Points on a hilly landscape, in no order, each with its height.
A ball rolls from a point to the lowest of its 2 nearest points, and stops where none of them is lower. Distance is the straight distance between rows; heights are no part of it.
q_805 h=557: [ 35   7 -35  24  25  -3 -39  12   4   1  -7  -4  20 -31   9  25 -26   7
  32   8   8]
q_595 h=431: [-13  20 -10  -6  23  39 -37  14  21  32   8  -8   9  26  37 -16  -9 -22
   1  57  19]
q_94 h=155: [-15   3  25  38   1  34   4  11  22  16 -25 -33  -7  -2  43 -45 -11  23
  50  35 -40]
q_457 h=801: [-14   5  12  20  14 -13   1 -38   1  11 -34  53 -12   4  43 -25 -25   4
 103 -25 -55]
q_654 h=368: [ -2 -19   8 -65 -25  16  13  41   3  10  17  -5  31 -16 -21   1  55   7
 -42  -7  12]
q_893 h=378: [-46   9  -4 -22 -15   1 -32  18  -2 -14   1 -33  -8 -30  29  -7 -23  10
  29   5  17]
q_286 h=602: [ 29  15   8  48  35  19 -12 -34 -11 -23 -45  -9   0  34  -4  31   0  22
  17   2 -17]
q_548 h=500: [  7  54  31  19  -8  57 -21 -33  27   3 -21 -22   3 -19   9  -1 -15  13
  36  27  -9]
q_313 h=554: [ -2 -15 -22 -73 -17 -20  69  11  -1  17  13  17  53 -15 -18  54  33 -47
 -55 -32  48]
q_638 h=778: [-39  55  27  37   5  21  21 -51  10  12 -18  19 -55  18  29  14 -10  12
  87  -5 -61]
q_61 h=541: [  1  -2 -29 -24  15 -27  16   5 -21   4  -6  -4  15  -1 -14 -14 -30  -2
 -14 -26  -6]
q_973 h=239: [ 35 -12 -15   0  -7 -33 -17  15 -41  -1 -14  27   8  35 -16 -11  11  32
  -4 -29  31]
q_886 h=258: [ 35 -11 -16  25 -15 -46  31  15 -21  11  50 -26   7   3 -28  -8  11 -17
  15 -28  16]
q_869 h=203: [  5 -16 -22  29  29 -23 -16 -30 -18   6 -12  -2 -14   9  17  -9 -38  26
  23 -23   3]
q_451 h=470: [  3   6 -28 -71 -50  29  30  30  -2  46 -19 -24  57 -10  -9  23  54 -25
 -72  14  16]
q_129 h=466: [ 31  13   7  51  -3 -11 -33   7  -6  -5 -23  28 -50  -4 -11  17 -27  -5
  19 -17  -6]
q_679 h=423: [-26 -18  14 -73 -56   1  28  30   1  22 -12  -4  52 -24  -4   0  67 -26
 -65  -9  22]
q_32 h=265: [  9   2   7   8  -7 -32 -20  30 -45 -15 -36 -12 -12  19  -1 -33 -17   8
  19 -19  23]
q_430 h=611: [-11  -1 -17 -58 -38 -24  24  -7  11  17  26  24  16  -1 -36  12  26 -29
 -71  14   7]
q_582 h=240: [  6   8  -9  22  20  22 -11  -9  36  25 -34   4  -7   0  36 -22 -19  12
  63  30 -11]
q_748 h=450: [  7  30  13  -1   0 -15 -27 -36 -17  -2  16   9 -41  -2 -19   0 -17  23
  19 -56 -14]
q_355 h=52: [-19   3  25  32 -23   7 -23   8   8   3 -38 -35 -23  -3  10 -35   1  27
  24  22 -16]
q_757 h=721: [  3   1 -38  -7  29   7 -17  26  -5 -42   1  38 -11  13   9   7 -11 -13
  31  10 -29]
q_647 h=465: [ 18 -35  10 -26  12 -18  30  22 -14  -3  -2   6  36  11 -22  53  13 -19
 -44 -38  42]
q_11 h=745: [-14  31 -13   3  35  14 -16 -14   1 -16   9  16 -45  16  18  15 -10   9
  42 -13 -36]
q_185 h=597: [ -6   5  -7  20  18 -10 -20 -10 -24 -33 -27  41 -39  36   2  -2  11  -6
 -26  24  14]
q_768 h=471: [ 15 -45  -3  20  16 -23 -22  19 -38 -24  -8  33  23  -3   5   2 -15 -25
 -14 -22  41]
q_972 h=360: [ -2  16   1  58  26  -8 -39  -8  -7  29  35  -1  -8  -7  18  -3 -16 -16
  38 -24   7]
q_802 h=430: [ -8 -41 -16 -51 -31 -10  33  46   7  10   5 -17  19  14   2   2  18   1
 -28   0   3]
q_322 h=816: [-17   6 -11  42  19 -25 -19 -58 -24   6 -43  60 -40  11  28 -13 -23  21
  60 -25 -64]
q_397 h=490: [-23  -3   2 -47 -15   7  24  13  16 -25 -22 -49  17 -32   7 -12  21 -18
 -24  35  21]
q_738 h=670: [  5 -24  -5  -4   4 -32 -12 -12  27 -23  -2  24 -24 -10  12 -14   7  -9
  -5   9 -26]
q_391 h=788: [-18  35  31   0  19  20  -3 -46  24   7 -48  35 -38  20  36  -9 -22   7
  93   2 -67]
q_508 h=690: [-26  -9 -21  15  39  31 -26   0   5 -15  22 -31   2  13  24  12  -9 -14
 -15   0 -20]
q_300 h=628: [ 21 -23 -29 -11   2 -19  34  15  25  -4  31  39   8 -10 -23  29  -4  12
  -5   4  11]
q_872 h=598: [ 39   2 -36  16  -7  -7  -1  12   4 -10   4  23  36 -14 -21  32 -18   2
  -8  12  -3]
q_500 h=399: [  2  23   8 -13 -14  21  -2  36  -8  -1  15 -13  25 -58 -28  20 -12  22
 -19 -25  31]
q_245 h=160: [  1   9  -1  23  -5  -5 -11  15 -23  -5 -23 -15  -5  -1 -11 -27   8  36
  -5  14 -10]
q_381 h=534: [  2 -20  12  23  -8 -28  27  19  -3 -40 -33   2 -14 -35 -10  22 -25 -10
 -11   4  22]
q_987 h=572: [ -2  -8  19  60  30  -3 -31 -32 -20 -23 -35  13 -10  40  30  29 -15   7
  11   4   1]
q_444 h=481: [ -3 -57  -6 -63 -23 -14  48  26  22   1  18 -16  21  21   1  15  57 -40
 -35  -2 -13]
q_960 h=475: [ -9  45  13   0   4  57   0   6  24   2   0 -49  -3 -32   8   1 -20 -12
  51  27   7]
q_820 h=675: [ -4  18 -22 -51 -16  27  19 -16  26  26   7 -36  22 -23 -11 -56  26  20
 -42  44  -1]
q_622 h=328: [-45  17  -7 -42 -17  27 -31 -17  21 -14  -7 -25  26 -31  35  -3 -26  16
  20  32  -8]
q_882 h=301: [ 20  24  30  12 -16   9  32  10  25  -5   5   5  26 -33 -41  10  12 -20
 -18  19  19]
q_88 h=373: [-10  36 -29   3  -1  25 -25   9  17  22 -16   5  27  25  12 -42 -25  -4
   9  42  -2]
q_461 h=769: [ -6 -14  -6 -37 -37  33  33  -7  55   3  14 -15  30 -31 -12  28  26 -26
 -50  68 -16]
q_885 h=633: [ 10 -22 -17  35   3 -45  -1 -24 -29 -28   4  36 -40  35  -3  -7  -7  -3
 -16  -1  10]
q_786 h=612: [  0   7  16  -3 -20  16  26  28  14  16  21 -28  29  21  -7 -51  14  -8
   0  27   3]
q_60 h=645: [ -8   0   5 -38 -10  53   8   5  16  19   3 -55   3  13   8 -56  17  13
  -8  42 -18]
q_36 h=526: [-47  19  -1 -30 -28 -21  26  -1 -14 -31 -11 -17  20 -24  -3 -21  19 -26
 -41  26  41]
q_646 h=303: [ 18 -23   8 -58 -29  -1   4  27  -1  15  23  20   3 -11 -37  14  14  27
 -39 -38  12]
q_434 h=78: [  5 -42   6  12  21 -11 -31 -20  13  -2  -7 -32  -4   3  18   0 -17  46
  -3 -23 -19]
q_883 h=567: [-19   3 -15  -4  11 -33  -2 -12 -12 -28  17   3  -3 -28   7 -21  20 -29
 -21  16  37]
q_496 h=501: [ 32  -7  29  32 -19 -33   2  15   3 -31 -35  15 -30 -27 -11  10 -32  -1
  36  -6 -11]
q_349 h=355: [-24  22  28  38  33  27  -6 -19  -3  12  11  -7 -51 -12   3 -17  -5  32
  -3 -29  -3]
q_404 h=578: [ 14  -2  -9 -17  -5 -22  13  18  -4  -6  -8  -8  40  18 -10 -37  -9 -27
   6  11   1]
q_377 h=849: [ -5  14  46  63  26  -2   2 -30  -8  37 -14  47 -49  40  17 -37 -12  14
  51 -41 -40]
q_788 h=326: [ 36   7  -3  30   5 -22   5  -4  -5  25  48   5   3  15 -23 -14   0  11
  18 -11  35]
q_205 h=749: [  2 -12  14 -20 -32  36  22   8  27 -12  27 -26  20   7 -19  15  21 -19
 -49  35 -52]
q_350 h=410: [-18  20  12  41  -1 -11 -28 -24 -32 -15 -10   6 -57 -27 -10 -22  -3  28
  15 -35 -19]
q_864 h=288: [-10  11  -1  50  34 -24 -10 -22 -23  23   5 -12 -31   8  35  -2 -20  15
  62 -29   5]
q_775 h=327: [ 42 -18 -27  -1   7 -43  33  -9 -51  -1  36 -13  28 -28 -35   7  18 -20
   5 -49  23]
q_663 h=347: [ 16   2  11 -13 -16   7  28  47   8   2   5  15  27 -46 -34  38   4 -21
 -26  -3  44]
q_503 h=764: [-31  35  -6  23  -2  -1  12 -48  -4  -6   5  -3 -37  31  25  -2 -24  25
  59  16 -55]
q_423 h=442: [-33 -14  -2 -46  -2  22   2  42  15   6  -5 -51   7 -33  12  -9  -1   2
  -9   2  24]
q_868 h=725: [-18 -22  -6  -8 -11   8   0   7  16 -14  22 -43  28   4  10  11   2 -18
 -44  11 -26]
q_102 h=695: [  2 -10  -6 -14  11  -6 -26   2  16 -46  26  30  11   8  16 -17  18 -37
   6  24 -28]
q_483 h=143: [ 41 -23   4   3  -4 -24 -17  -4 -41   1  14  15  -5  14 -42  15 -12  20
 -23 -52  24]
q_811 h=385: [ 23  14   7  22  17   3 -31   2  21  37  43   5 -15   2  -2 -13  14   0
  24  -7   4]
q_93 h=516: [  3 -23 -26 -44  -9 -27  47  13 -30  17   6  -9  21   9 -28  42  30 -45
 -64 -42   9]
q_895 h=652: [-12  10 -38  -7  30   6 -14   3 -12  -4  27 -38   1  12  19  32   4 -15
 -13  16  26]
q_690 h=480: [ 19  30  28   0 -16  10 -31 -22  16   1  12 -16 -17  -6 -22  20 -30   8
  40 -30 -16]
q_380 h=437: [-22  14  -7 -17  13  57 -16  18   1  -5  18 -46 -11 -17  27  -4   4  15
  41  35  20]
q_746 h=504: [ 15  31  52   9   0  29 -10 -44  43  15   4 -10 -15   9  11   6 -30  -2
  50   5 -23]
q_48 h=640: [ 13 -14   2 -42 -20 -27  -8 -13  33   4  10  18  -2  10  -8 -20  24 -23
 -40  19 -11]
q_889 h=305: [ -9 -36  38 -16  -1  -1  18   4   1 -23  24  30  -6  18  -9 -29  28  44
 -39 -19  -6]
q_571 h=864: [  6  38  45  51  19  11   4 -34  -5   6 -35  28 -51  36  -7 -33  13   9
  57  -4 -17]
q_486 h=498: [ -2  -9 -16 -37  12   4  24  28 -10  10 -35 -16  16   4 -23 -14 -22  17
 -59  -8  -1]
q_309 h=513: [ 18 -17 -20  52  20   8 -45  18   5  -6  -8  23 -23 -19  13  40 -14   0
  31   9   4]
q_734 h=555: [  3 -34 -32 -39 -34 -18  61  35 -35  38   1  -9  42 -19 -27   6  19 -30
 -56 -53 -13]
q_305 h=832: [-28  25  19  51  24   8 -10 -59 -31  38 -35  45 -28  47  33 -15  -7  19
  66 -28 -78]
q_631 h=253: [  5  31  48  24  23  21  17  12  -2 -24 -10   8   4  -6 -34   7 -17  -8
  -2   2  27]
q_650 h=302: [  8  18  41  36  15  13   9 -29  -6  -8  10  -2  -2 -20 -20  -6   6  15
 -25 -17  -1]
q_44 h=665: [ 25 -40 -28  10 -16 -51  20  -6 -24 -29  31  33 -44  14 -21  22  -3  -3
 -14 -20  20]
q_954 h=400: [ 13 -43 -22  -9   5 -35  15  13 -45 -30  11   8  38 -12  -7  30   3 -27
 -21 -43  17]
q_415 h=279: [-21 -12  12 -17 -15  29 -17 -25  26 -17  15 -36  29   6  38  22 -28  22
  15  40  -8]
q_742 h=785: [ -2 -14  20 -29 -31  29   7 -11  69   2   8 -13  26 -47   0 -10   1  -2
 -35  54   4]
q_325 h=232: [  9 -25  26  -9 -15  -6 -12   4 -13  -6  34  33  25  10 -26   7   2  30
 -36 -31  16]
q_782 h=583: [ -3  -2 -30 -77 -25  -8  63  18   8  42  25  28  33  18 -18  15  48 -29
 -53  -8  25]
q_278 h=548: [-21   9   2  18  44  14 -22  -4  -9  14 -26   4 -37  25   6 -18  -3   4
 -48   6  17]
q_832 h=200: [  6 -24   9   2 -10   7 -14 -19  11  -8   5 -46  26  -6   8  15  15  44
  -3  14  10]
q_424 h=528: [ -8  -5  20  49  -3 -15 -36  -1 -37 -31   2  24  14  18  16  16  -7 -12
  -3  -5  28]
q_612 h=493: [-18  24   8  36  37  33 -39  -4   9  30 -13  -5 -31  34  23 -16  -2  -6
   5  26  -2]
q_949 h=610: [-12   4 -10 -13   1  -5  -5   7   2 -18  18 -10  -6  11   9  25  47 -29
 -32  39  40]
q_368 h=311: [  6  40 -23  28   5   1 -25  17  14  30 -30  10   7  17  12 -23 -34  31
  38  25 -18]
q_492 h=660: [ 30 -56 -54 -11  -7 -41  37  28   4 -13  26  34 -25 -18 -21  50  -1 -23
 -17  -5  26]

Where does a ball stop that starts at each point below?
q_205: q_434
q_44: q_355
q_960: q_434
q_397: q_434

Call two points neighbours if one is among the 2 nearest of the other. Go from one point of each pair to the other, from neighbour to neighbour, staying as low as possible. Name the highest point that can't be avoided.
q_93, q_129: q_381
q_954, q_631: q_746
q_886, q_483: q_734
q_434, q_886: q_811
q_483, q_355: q_32
